Points, in no order, along strands that fork, close into loops and pass close to each other.
Two points are linked if the straight distance between their rows is under 56.9. Some points are linked to none.
sogek: [18,-3,21,2,24,-10,5,-5,-13,6,-28,4,-29,-23,-2,23,-8,-1,-11,4,-13,-10,-1,-15,1,3,14]
befe: [-14,36,-22,1,11,5,2,-6,-9,-21,16,7,-26,-13,-4,35,5,-5,-2,17,-28,-4,-17,2,5,3,0]
sive: [13,-2,16,4,-18,-16,-19,-22,45,-16,4,-19,4,10,10,-15,-26,2,-1,-20,24,-12,7,-3,-7,-16,14]
bef: [-8,-10,-2,-3,-8,12,25,15,-6,21,-9,17,28,1,-9,-2,8,1,1,13,12,15,-8,1,-6,12,-9]
zekuz: [-22,5,-22,6,-1,18,-10,-1,4,-21,19,23,4,-6,-18,6,-5,12,14,-8,-3,-8,-11,12,-5,5,-2]
gid: [6,-23,23,-4,14,7,8,17,-22,1,-12,-8,0,-25,1,-5,12,18,6,4,-1,-14,-2,-11,-5,9,-15]
zafa: [-2,23,-10,2,14,8,-4,1,-27,-8,2,-6,-32,-15,9,34,7,-4,-3,26,-35,-11,-16,-3,11,15,12]
sivek: [-2,-17,-14,-7,-8,20,13,4,12,3,-16,4,8,-18,6,34,-22,-6,-9,2,0,-16,-23,-16,19,-5,30]
tonug: [-2,-36,5,-6,-2,24,-21,2,-16,-7,12,-7,-14,-16,21,-5,-13,17,7,-18,21,-36,-3,-5,-6,-3,-10]
Dos: [-7,-17,3,-9,-29,-3,-6,1,26,-2,-17,-7,40,9,0,-15,1,5,6,5,27,1,-5,2,0,0,5]
tere: [-15,22,-18,4,3,8,3,-2,-7,-12,17,17,-11,-2,-17,20,1,6,4,-3,-14,1,-7,9,0,4,-4]
Tugim: [-18,11,-41,-7,-24,8,9,-12,8,-4,24,25,16,34,-27,-6,-2,-19,14,1,-13,32,4,-2,24,-5,-4]
tuf: [-27,6,-35,10,8,10,-4,3,12,-21,10,27,8,-12,-22,24,7,11,31,4,-1,-22,-18,15,-11,8,-13]
mipep: [3,-16,23,-4,-18,-12,-3,6,25,1,-25,-30,28,0,12,-8,-9,7,6,7,11,-9,-3,-14,-3,-9,18]
Lefol: [7,-8,6,6,11,3,-25,3,-12,-21,12,0,-3,-7,0,-42,7,28,5,-32,14,-17,6,17,-12,-7,-33]
kotel: [3,6,-5,-17,-5,3,13,-9,-7,18,1,0,-16,8,10,23,-18,-23,-15,-1,-7,10,-4,-14,18,-3,15]
lamu: [4,24,-8,12,29,-5,0,-15,-8,-3,9,31,-31,-2,-16,-4,-1,-2,-10,-36,1,-17,7,14,-9,-4,-25]
rinov: [-10,6,-22,10,19,-6,21,-3,22,10,-19,35,16,-8,-25,29,7,-1,8,0,10,-2,-16,6,-5,11,-4]
tize: [-4,-15,-1,-5,-11,21,-9,12,-33,2,23,-12,-14,-6,23,6,-4,6,5,5,-8,-9,-7,-4,2,3,-5]
gak: [-12,-5,-24,0,-20,19,-23,4,-17,-8,36,-7,-13,-3,19,12,-8,-2,-2,4,-23,-12,-10,-1,8,-4,9]
gidu: [12,-6,2,-22,-8,-2,23,-12,9,25,-8,-4,-8,19,4,16,-31,-28,-15,-5,3,14,5,-25,23,-17,22]
lod: [-10,7,2,21,4,-25,-39,-10,15,-39,11,-3,14,-1,-17,-29,25,25,11,16,-4,12,7,12,-20,6,13]
rukos: [-17,0,-11,12,7,-3,-16,9,-7,-30,0,0,22,-7,-18,-9,23,21,9,30,-14,11,-8,3,1,20,15]
Guvav: [5,-4,-4,-1,-2,3,-4,-14,14,0,1,10,-4,18,-5,-19,-17,-7,-10,-30,24,0,12,6,-2,-18,-5]
Vel: [-1,14,-15,-3,5,-10,12,-8,16,5,-12,9,4,6,-21,4,-5,-14,-21,9,0,23,4,-3,9,6,21]
gom: [-3,-15,11,-12,-9,4,22,26,-12,16,-22,-21,31,-5,5,4,16,-2,-1,41,-9,18,-12,-15,9,12,10]
migi: [5,2,17,-8,8,2,12,14,-38,16,-8,-12,-15,-13,14,19,2,-6,-8,18,-23,6,-6,-12,6,8,2]
Bur: [-4,-10,23,-13,-14,6,-3,13,-34,11,16,-25,-6,2,22,-11,10,3,6,9,-2,-4,10,-2,-10,3,-20]
boka: [6,-8,22,-12,-3,1,20,25,-31,21,-21,-30,6,-9,16,3,13,-1,-2,31,-22,13,-4,-18,4,8,5]
ses: [-17,2,-38,-2,-21,3,-6,-12,22,-16,16,25,15,29,-26,-14,-7,-6,7,-1,3,22,-3,4,15,1,11]
zalo: [17,5,35,-4,-26,-11,-12,-11,5,15,15,-35,-17,15,40,-3,-11,-5,12,-3,-3,-10,13,-11,0,-5,-1]
bolu: [6,-17,20,5,6,-3,-26,1,-4,-11,-1,-28,-7,-13,19,-1,-9,13,1,-1,3,-19,-1,-7,-5,-7,13]
Dobib: [10,10,-6,7,20,-4,-9,-20,5,-1,6,15,-28,12,-8,-17,-13,-9,-22,-40,13,-7,19,9,-5,-15,-16]
gava: [14,-6,32,2,-9,-14,-17,-9,11,3,0,-34,-15,-2,32,-6,-12,2,2,-2,0,-10,4,-21,-10,-14,14]
Bif: [11,7,19,8,31,-17,0,11,-6,5,-19,6,4,-23,-24,-26,44,14,-7,9,-5,9,15,17,-10,19,-19]
tebap: [4,-1,-3,-13,0,17,23,0,-15,31,1,15,-19,-4,12,33,-17,-17,-10,-8,-4,-5,-9,-13,7,-3,1]
bibup: [2,-23,13,-18,-21,21,14,17,-25,27,5,-1,11,10,20,-12,-2,-5,7,-11,17,-6,-1,-2,-6,-13,-29]
Fipi: [-4,20,-2,11,28,-11,-11,4,-15,-28,-11,-18,-17,-15,-1,19,8,7,-5,31,-34,-1,-13,1,8,16,28]
vup: [0,14,-10,15,-1,-8,6,-14,22,7,-8,26,3,29,-18,-35,15,-18,-6,-21,17,19,34,16,5,-12,-13]
Kuz: [4,-22,-9,-18,-36,20,-9,5,-13,8,23,-23,-5,15,40,4,-17,-17,1,-3,0,-1,-6,-9,11,-16,6]
dun: [4,-7,4,7,11,-2,-22,-8,8,-22,0,-6,-2,-10,-1,-5,-14,11,-7,-12,15,-10,-3,3,-9,-9,14]
kulus: [-23,17,-38,9,12,-4,13,-4,19,-7,-7,28,6,-6,-26,39,10,1,20,-1,7,-10,-21,10,-9,3,-17]
Pag: [-4,-20,-2,5,4,20,-16,6,-18,-15,16,4,-5,-11,6,-14,-8,16,10,-22,17,-20,-1,13,-9,-5,-19]
gaz: [2,2,0,17,17,-9,-26,4,-6,-24,6,12,3,-4,-17,-44,24,29,1,-19,11,-8,9,25,-19,3,-34]
zisi: [6,10,22,-6,-13,-8,-9,4,-33,11,25,-33,-12,13,26,-9,13,-1,13,12,-20,10,17,0,-11,3,-20]
gupe: [3,21,6,-4,16,-3,4,-14,-26,17,9,11,-42,2,1,17,-3,-14,-15,-2,-14,7,9,-2,0,3,-4]
guvab: [13,-15,0,-21,-18,3,17,-9,25,18,-10,0,7,22,3,3,-32,-24,-9,-15,24,7,7,-14,15,-26,14]
Bibo: [-3,-11,-8,-9,-4,9,23,21,-4,15,-13,0,28,-14,-4,20,6,-1,-4,20,-5,11,-17,-6,9,16,10]
Vabi: [3,12,6,5,12,-16,2,-2,3,3,-12,2,-3,-1,-18,-11,8,-4,-14,8,-1,22,15,8,-8,8,4]
dom: [-4,-25,-18,-5,-13,18,-2,11,15,-15,-11,-15,26,-16,12,14,-10,1,-7,14,0,-12,-20,-10,18,-4,39]
Kofu: [-4,-27,-9,-23,-34,31,6,15,-16,15,17,-3,11,9,26,2,-15,-5,5,-6,13,-1,-6,-1,6,-11,-12]
Zuvu: [2,-10,6,2,-13,-17,5,-8,32,7,-26,8,26,11,-6,-25,10,-4,-4,-3,22,10,10,7,-6,-2,0]
velub: [-10,-15,-15,0,-4,20,31,14,-1,32,-6,26,22,4,3,25,-11,-3,13,-19,16,-12,-14,-2,-1,-6,-21]
vomon: [15,15,14,5,7,-27,-5,-32,35,4,5,-20,-26,10,6,-4,-23,-17,-12,-9,6,4,27,-12,1,-17,17]
saso: [9,20,13,3,18,-14,2,-8,-12,9,3,-3,-25,2,-5,-5,5,-10,-19,-1,-13,15,17,9,-5,2,-3]
goke: [-6,-3,-18,8,2,12,6,-4,7,-4,6,26,8,12,-7,-9,-10,0,-4,-32,22,2,-1,10,-8,-3,-14]
Gutez: [6,11,7,-3,-24,-10,-5,4,9,-3,12,-15,12,19,1,-11,9,-2,6,11,-3,24,11,6,-1,-2,-2]
kasun: [18,5,22,5,-5,-25,-7,-28,53,-1,-5,-14,-8,6,2,-17,-23,-8,-5,-27,13,-3,23,-4,-5,-25,8]
vafa: [5,3,-5,13,22,-2,-34,-14,6,-37,10,14,-17,-16,-15,-12,-8,18,-6,-29,14,-20,3,16,-9,-6,-1]
mafog: [3,7,-9,-3,9,11,35,-6,3,34,-9,31,-10,8,-5,33,-14,-20,-10,-22,3,-10,-5,-11,3,-12,-14]
tafov: [-10,1,-12,8,19,1,9,2,13,-10,-16,20,17,-26,-18,25,7,10,10,16,1,-16,-17,4,-1,22,9]
givot: [-5,-11,-27,-14,-41,18,-13,6,-18,-5,36,-17,-2,9,26,6,-11,-18,4,5,-21,1,-7,-3,21,-9,12]
Zedoz: [-20,12,-14,13,9,-7,-37,-2,1,-43,14,-2,7,-1,-19,-10,18,20,10,27,-25,12,-4,5,-1,9,24]
Ros: [6,0,-9,13,25,7,10,17,-16,8,5,28,10,-3,-7,-20,14,20,12,-27,12,-16,6,19,-11,4,-47]
Tugil: [-2,-18,16,4,28,8,-4,20,-14,-23,-3,-17,-2,-26,1,0,13,19,9,16,-4,-29,-7,-4,0,21,5]
lefaz: [-9,8,-23,0,-6,-12,-4,-14,27,-15,5,9,7,18,-22,-3,-8,-6,-4,9,3,22,-1,1,12,0,23]
foma: [-6,-32,10,-5,-7,9,-4,15,9,-11,-21,-23,25,-16,10,0,-7,13,5,12,15,-11,-11,-14,2,-2,21]
gem: [2,0,16,1,7,-7,-3,8,-10,0,-6,-13,10,-8,-6,-11,15,12,-4,15,3,5,4,0,-12,7,-6]
revem: [4,7,4,-1,13,4,34,1,2,32,-15,28,-3,6,-15,7,3,-20,-14,-13,0,13,5,3,-1,-8,-9]
nati: [7,22,30,4,-8,-21,2,11,1,4,-6,-45,8,5,22,-9,17,4,8,32,-26,15,4,-8,3,7,9]
bolo: [-13,22,-20,8,14,0,-2,-5,17,-25,-10,14,1,-15,-21,25,-1,1,-4,16,-10,-3,-21,0,7,12,27]
rus: [4,6,0,4,6,-1,20,-5,13,26,-17,26,3,12,-13,-20,9,-24,-17,-19,11,17,21,7,2,-10,-11]
tipak: [0,0,4,10,29,3,7,16,-17,-1,3,18,-2,-27,-18,-4,19,13,14,-8,-1,-18,-1,15,-13,19,-32]
Bod: [10,22,27,7,-23,-22,1,-2,26,1,2,-32,18,15,10,-12,15,7,12,26,-15,16,8,0,3,14,9]
kam: [2,17,17,0,-6,-12,-11,10,-25,-2,18,-33,-7,9,19,-7,10,1,5,27,-31,22,5,-3,0,4,1]
Lakul: [-4,-2,5,20,3,-23,-36,-7,17,-31,5,-2,12,-4,-17,-43,22,29,7,-3,15,-5,7,20,-21,5,-12]
vos: [3,-19,-13,-15,-28,8,5,-5,26,6,-5,0,24,20,4,-6,-19,-11,-1,-10,27,11,0,0,8,-12,8]
lolu: [6,19,-1,8,35,-6,4,-1,-19,3,9,24,-24,-17,-12,3,12,7,11,-23,-7,-21,2,18,-17,10,-37]
Tuzu: [14,10,16,-6,-24,-12,1,-12,23,11,4,-21,-2,30,4,-11,-3,-10,5,-10,5,14,23,10,-4,-12,-10]
Ramar: [11,-6,6,-5,11,5,14,-2,1,2,-26,9,-15,-31,4,37,-18,-6,-4,3,-4,-23,-17,-18,3,-5,22]
geg: [22,-1,19,-3,13,-20,-3,-23,9,17,-10,-8,-37,1,9,6,-22,-19,-18,-13,3,7,19,-21,1,-20,14]
Dozo: [-5,-8,7,10,28,2,-19,8,-11,-30,-7,-25,-13,-22,9,11,6,17,2,18,-19,-25,-10,-6,8,14,33]
Rigek: [5,16,3,-3,8,4,5,-2,-38,18,2,-6,-41,-8,20,31,2,-9,-9,16,-28,3,-9,-12,8,10,5]
vozip: [-6,-1,7,10,1,-16,-12,2,10,-16,-14,-17,25,-5,-7,-15,20,16,4,30,1,11,-6,2,-2,15,18]
dut: [-14,9,-24,-3,-18,3,23,-1,7,15,9,31,23,38,-19,-15,13,-20,5,8,1,32,7,11,17,5,-12]
Gisop: [-4,-4,-11,-11,-23,7,31,14,0,23,-6,21,36,23,-5,-11,15,-16,2,16,8,29,1,9,4,5,-11]
lamo: [0,-12,13,-16,-33,8,8,14,-10,15,-1,-13,24,19,10,-19,8,4,5,-5,15,5,-1,10,-5,-3,-25]
Fori: [18,-4,18,-2,13,-13,-14,-16,-10,7,-11,-4,-40,-13,11,14,-18,-4,-17,-12,-6,-6,5,-17,-5,-9,13]
Pur: [-3,-1,-13,14,7,15,14,5,-10,11,9,33,5,10,0,0,-6,4,7,-42,17,-14,-1,8,-6,-4,-34]

A fork is a point with three links, a tip a point with one. Leave the first point through the second and follow the links. Name the first fork or tip that comes.
vup; rus -> Dos
Kofu; Kuz -> Tuzu
bef; Gisop -> Vabi
Dos; vos -> vup
foma; dom -> sive
tonug; Pag -> gem
vozip; rukos -> tonug
Bod; nati -> lamo

A tip is a point with one link. Name the tips that can be reached along the links from each point below, in the order of the rows.
zafa -> tonug, bolo
sivek -> sive, vup, Zuvu
gava -> zalo, vafa
Kofu -> Tuzu, lamo

How many points has the smallest loop of links through each point below? Write none if it is on no loop.
tipak -> 8
gem -> 10
sivek -> none
Gisop -> 15
